Each row is a point on a landscape with many peaks, with its height.
From any point a climber takes the steepest step (rise divided by distance) to one of its 2 nearest points. It stops when none of these is higher. Distance is the straight distance between rows; heights are no part of it.
Z_540 height 286: [ 49   2   3 -13  23 -28  -8 -20  28  19 -12 -16  27 -19  74  14 -61 -11
  -9  -9  -6 -17]
Z_432 height 102: [ 18  18   7  -4  14   1 -23   1  -9  51 -14  -8   4 -20 -13   5  27   6
 -11 -13 -25  12]
Z_60 height 561: [-15  42 -10  -3  -7  23 -17  44  26  -5  16  -7 -39  29 -60 -24   7  16
  -3 -25 -33  29]
Z_332 height 72: [-30 -34   0  11 -31   0 -22 -21 -12  50 -12 -22   0  22  60  -9 -50 -16
  18   5  35  16]
Z_422 height 343: [  7 -15   3 -21  18  -9  10 -28   3  16 -30  10  24 -44  56  13 -33  -4
  14  17   2 -16]
Z_564 height 314: [-38   4 -15  10 -39  40   3  44   5 -18   9 -10 -29   4 -57 -25 -36  -4
   6 -27   8  31]
Z_399 height 127: [-26 -34  19 -10 -50  23   8 -16  -7  38 -19 -27  -5   9  27 -17 -49   0
  36   9  33  16]
Z_119 height 244: [ 61  -4 -16 -24  34 -32  -3 -30  47 -17   8  -9  24 -49  68  -1 -42  -1
 -32 -18  16 -23]
Z_980 height 726: [-47 -33  30  -6   5   5  -8 -41  -5  -1  24  30 -18  57  -9 -18  45   4
   5  10 -21  46]
Z_920 height 573: [ 44  24 -24  48  20 -29   6 -13  58 -22   9  -8   0   0   2  24   0  -7
  23  10 -13 -28]
Z_863 height 538: [ 52  11 -19  32  11 -23   9 -19  56 -21   4 -14  20 -20  36  22 -35  -3
  20  -1  -3 -26]
Z_827 height 656: [ 14  49  44 -44  -6 -10  19  42 -58 -32  -2 -23  10 -11 -26  -8  12  29
 -25  12 -10 -77]
Z_457 height 452: [  2 -43 -36 -16   9  -4  30 -36 -17  -2 -26  32   2 -16   0  23  29  22
  13   3  13  -6]
Z_209 height 744: [-39 -63 -20  23  -6   5  23 -28 -31 -12  -1  31  17 -39  15  10   7 -10
  28  34  40   4]
Z_509 height 46: [ 20  15   5   9   7 -20 -27 -52  56  14  22 -14 -39  43  33   1 -17 -11
  12   6  -7 -12]
Z_109 height 59: [ 13   2 -19   2  -4  -8 -33 -68  31   5  15 -22 -12  21  77   0 -25   1
 -10  -1  34 -10]
Z_716 height 147: [ 66  20  13 -10  23 -21   8   2 -10  35   8  -9   8  -6 -28   0  57  36
 -26 -16 -26 -17]
Z_510 height 588: [ 48   8 -13   5  22 -34  39   7  28 -26 -13   2  37 -36  33  28 -29  -8
  20  20  -2 -43]
Z_790 height 650: [-57 -30  18  10  22  16 -15 -27 -17 -14  15  33  -8  34 -38 -30  46   8
  -2 -14  -7  52]
Z_482 height 191: [ 27   7   1  -5   1 -25 -19  -2  29  39 -19 -33  18  16  73   9 -79 -21
  13 -19  -7 -10]
Z_354 height 41: [ 34   9   4   9   9 -21   5 -51  59  -9  16   3 -32  38  -5   6   8  -1
   7  10 -13 -24]
Z_217 height 624: [-32  -5   5  15   9  -1  10  -8  20 -37   6  19 -20  61 -46  12  48  -5
  21   8 -24   9]
Z_714 height 37: [ 18  -7 -11 -19 -16 -10  29 -70  35 -51  29  11 -26  58  18   5  26  11
 -19  35  25 -23]
Z_171 height 482: [ -1  44 -16  34 -20  21   7  88   8 -37 -13 -13   5 -13 -51  29  14 -22
  -5   4  -1 -14]
Z_211 height 455: [-36 -32   3  15 -26  12 -35 -19  -9  43  21 -17 -27  49   4 -31 -14  -6
  22  11  30  45]
Z_613 height 164: [ 52  36  17 -25 -12  -9  18  25 -22  18   3 -21   9   8 -40  -9  35  47
 -27 -37 -27  -5]
Z_194 height 218: [-52 -22  27 -11 -13  32 -20   2 -40  20  -7   5   3 -24 -30 -34 -39 -41
 -13 -26  28  35]
Z_656 height 605: [ 22  47  21 -26 -27  -1  26  69 -50 -34  -3 -21   6  -1 -39  15  15  15
 -33 -11 -17 -36]
Z_177 height 584: [-38 -32  -9   7  28   8  -5 -21 -21  -7  -8  36  -1   1 -44  -6  53  19
   2 -14  -6  36]
Z_384 height 488: [-34 -15 -10  46  44  -6 -48   8  -9  29  -7   8  19 -37  19  14   7 -45
  -2  -2  -4  19]
Z_734 height 555: [ 16  50  42   8  11   0   5  65  -8  -1  12 -32  42 -40   9   7  12  -8
   1  17 -25 -47]
Z_16 height 38: [ 35  -8   2 -11   6 -30  36 -48  41 -44   8  15 -34  74 -12  19  22   7
  -6   8   2 -24]
Z_314 height 178: [  1  35  39 -38 -25  17   0  40 -56   7   5  -8   7 -33 -21 -16  13  24
 -48 -19 -39 -13]
Z_993 height 354: [-47 -11 -13  15 -37  31  10  23  -3 -30  19 -10 -24  42 -55 -37 -11  15
  24 -18  23  44]
Z_65 height 415: [ -7 -22 -13   4   6   0  17 -15  -5  13 -26  13  10 -34  -5  19  12   3
  20   6   1  -1]
Z_168 height 496: [ -1 -43 -41 -33  21 -16  36  -9 -44 -16 -39  40   5   1 -21  27  46  28
  12 -14  18  16]
Z_989 height 346: [-48  -3  -7  12   3  50 -38  23  -8  -4  50  15 -45  22 -50 -52 -28 -24
 -20 -45  18  56]
Z_230 height 443: [-44   9   1   5   2  31 -38  23  16   2  24   0 -41  27 -52 -33   3  -7
  -1 -27 -12  43]
Z_377 height 216: [ 62 -16 -27 -20  17 -23  41 -38  21   4 -21  13  -3 -22  15  12   5  20
 -19  -5  14 -33]
Z_320 height 645: [ 27  11 -18  20  12 -26  41  26  11 -21 -29  -4  26 -23  -4  43  -2 -17
  28  21   4 -32]
Z_647 height 441: [ 33 -19 -26  -7  -2 -12  35 -16  -2 -25 -38  -3 -13  49 -22  34  13  26
  19 -12  25  -2]
Z_678 height 498: [ -2 -37 -15  -2 -31  17  22 -44  -2  -5 -11   3 -12  49   4  -4  13  41
  20   7  21  12]
Z_635 height 585: [-27 -30 -23  27  32 -21 -37 -23  -8   7   2  13  22 -42  57  25 -13 -27
  14   6   4  10]
Z_463 height 571: [ -1  26  -5  23   1   2  22  52   4 -13 -24  -8  26 -33 -25  28  12 -17
  15  16  -6 -19]
Z_668 height 537: [ 15  42 -12   1 -24  11  13  83 -33 -50 -13 -11  -5   4 -53  30  14  -1
 -29 -16  -8  -4]
Z_916 height 375: [ 16 -17 -14  -1   8  -4   0 -49  11  28 -15   4  -3 -23  35  15  -3   7
   6   0   4  -5]
Z_754 height 658: [-42 -55 -17  21  15  -7  -9 -29 -24  -2   9  29  22 -56  53   7 -11 -26
  26  27  30  10]
Z_629 height 242: [-36  -5  20   5  60 -11 -44  46 -18  -7 -18  11  63 -40  35  -7 -40 -43
  13  40 -16  -1]
Z_729 height 52: [ 21   7  -6  -9  14 -17 -21 -83  47 -11  26  -4 -25  17  47  -3   2   1
 -22   5  20 -21]
Z_361 height 201: [ 42  -7  -4 -28  -4 -12  50  -7   2   9 -44   2  15  -9  -8  21  -4  19
   6   2   5 -25]
Z_450 height 623: [-16 -31 -20  14  -2   2 -15 -68   1  -5  17  18 -17   4  31   5  24  13
   7  30  18   7]
Z_627 height 596: [-19 -12  -4  21 -24   1 -21 -60  13  -7  32   9 -21  39  34  -5  14  -1
   8  55  15  16]
Z_371 height 33: [-18 -18 -17  10  -7 -24 -34 -35  -2  43 -17 -11  11  17  79  11 -47 -16
   0 -14  19  -2]
Z_473 height 426: [ 11  56  19  17 -17  20  -8  72   9  11   8 -35  11 -30 -15   4   1 -16
  -3  -1 -23 -18]
Z_990 height 352: [-25  16  11  28  15  13 -41  46  -6  31 -12  -9  17 -39   0   3  -2 -39
 -11  -6  -9  17]
Z_798 height 471: [ -3 -13 -13  -5 -11  -1  24 -17   3 -23 -23   0 -15  69 -30   1  22  40
  27 -17   9  18]
Z_40 height 227: [ 73 -10 -26 -24  30 -38  24 -31  39  -6   1   9   5 -55  45  -9  -7  13
 -40 -11  18 -37]
Z_926 height 173: [-46 -28  28  -3 -27  23  -5   0 -19  25 -20 -10   5 -17 -11 -19 -39 -21
  19  -2  26  22]
Z_170 height 618: [ 12  47  41 -18  11 -13  22  58 -33 -19   3 -23  32 -30 -12   5  20   7
  -5  27  -8 -70]
Z_786 height 301: [-30 -18  20  -1  23 -11 -19  -2  -5   9 -31   2  38 -30  54   5 -53 -27
  28  25   0  -2]
Z_386 height 540: [-17 -37  -1   3 -34  23  -9 -46  -7  26   8  -2 -22  47  16 -25   3  28
  16  20  23  35]
Z_307 height 126: [ 57  10  34 -38  28 -31  24   2 -12  34  -7  -1  34 -44  37  -4   2  12
 -12  19 -10 -45]
Z_162 height 572: [-18 -12  12   6 -41   2   4 -38  25 -14  42   9 -28  72  15  -9  16  -6
  18  58  -5  20]
Z_344 height 197: [-14  26  26 -20 -32  31   4  58 -52 -16   6  20  -9 -28 -30 -31 -19  11
 -60 -17 -38   4]
Z_847 height 134: [ 58   9  -2 -10  30 -22   3 -18  -3  44  -1   6   9 -34   3   9  39  19
 -20  -2 -21 -15]
Z_496 height 269: [-10  -6   9   1  45 -15 -17  20   0 -13 -14   6  54 -45  49  13 -39 -29
  30  35 -26 -10]
Z_681 height 139: [ 36  19  34 -40   6 -15  28  23 -35  26  -8  -7  31 -38  -7   4  31  22
 -17   6 -15 -38]
Z_352 height 184: [ 40  13   0 -32 -13  -8  38  10 -14   7 -37  -6  14   8 -37  10  14  35
  -5 -24  -6   1]
Z_817 height 668: [-19 -50 -46   2  -9   0  13 -56 -17 -16  11  34   0 -33  42   9  24  11
  13  34  40  -3]
Z_953 height 267: [  1  59   3  12 -28  36 -35  88  10  16  32 -24 -27 -22 -21  -9  -9 -12
 -29 -14 -24   0]
Z_240 height 590: [-50   3  17  -4  -2   5  13   7  13 -36  16  13 -25  75 -44 -21  33   8
  19 -16 -21  38]
Z_117 height 539: [-13 -26 -29 -19  40 -15  16 -22 -26 -15 -23  48   1  12 -33   8  67  37
   1 -16 -11  25]
Z_818 height 156: [ 12  31  45 -33   6   4   1  37 -52  20  20 -17  21 -48  -9   3  44  16
 -32 -11 -26 -41]
Z_568 height 79: [-19  50  -7  20   4  17 -70  79  12  43  24 -18 -29   1 -18 -11  -7 -33
 -38 -22 -10  16]
Z_665 height 387: [-42 -28   2  17 -36  35  -8  -2 -11   7  29 -14 -21  43 -29 -46 -10   6
  26   5  33  54]
Z_652 height 250: [-31  28   2  13 -33  41 -13  67  11  -4   7  -7 -18 -29 -39 -17 -42 -31
  -9 -11   1  14]
Z_985 height 96: [ 15  -5 -22   5  -7 -20 -34 -36  27   9   3 -29  14  22  92  10 -68 -10
   1 -20  20 -10]
Z_274 height 273: [-41 -10   7   8 -11  52 -23  19 -28   1  19  18 -14 -20 -48 -38 -36 -37
 -26 -46  19  47]
Z_81 height 622: [ 41  35 -12  36   6 -13  12  15  44  -3  -3 -20 -10  24 -40  15  17  -5
  24   5 -18 -20]
Z_84 height 223: [-26   8  17 -10 -21  42 -10  39 -40  -3   4  29 -14 -32 -39 -39 -38 -18
 -52 -32 -18  34]
Z_348 height 662: [-31 -21  20  -5  -3  -9  28 -33   9 -38  24  35 -17  72 -10  13  52   0
  10  17 -27  18]
Z_293 height 739: [ 16  41 -14  16 -13  10   4  41  29  -6  -5 -25 -15  24 -59   3  15   5
  16 -13 -19   0]

Call two points neighbours if one is among the 2 nearest of the other. Go from one point of each pair to the other, from neighbour to neighbour, staying as high as possible. Name the lowest point that can't be avoided.
Z_320 and Z_386 -> Z_652
Z_320 and Z_293 -> Z_863
Z_293 and Z_827 -> Z_171
Z_980 and Z_209 -> Z_162

For each start below, name the point where the climber stops.
Z_432 -> Z_540
Z_786 -> Z_980
Z_568 -> Z_209
Z_847 -> Z_540
Z_652 -> Z_386
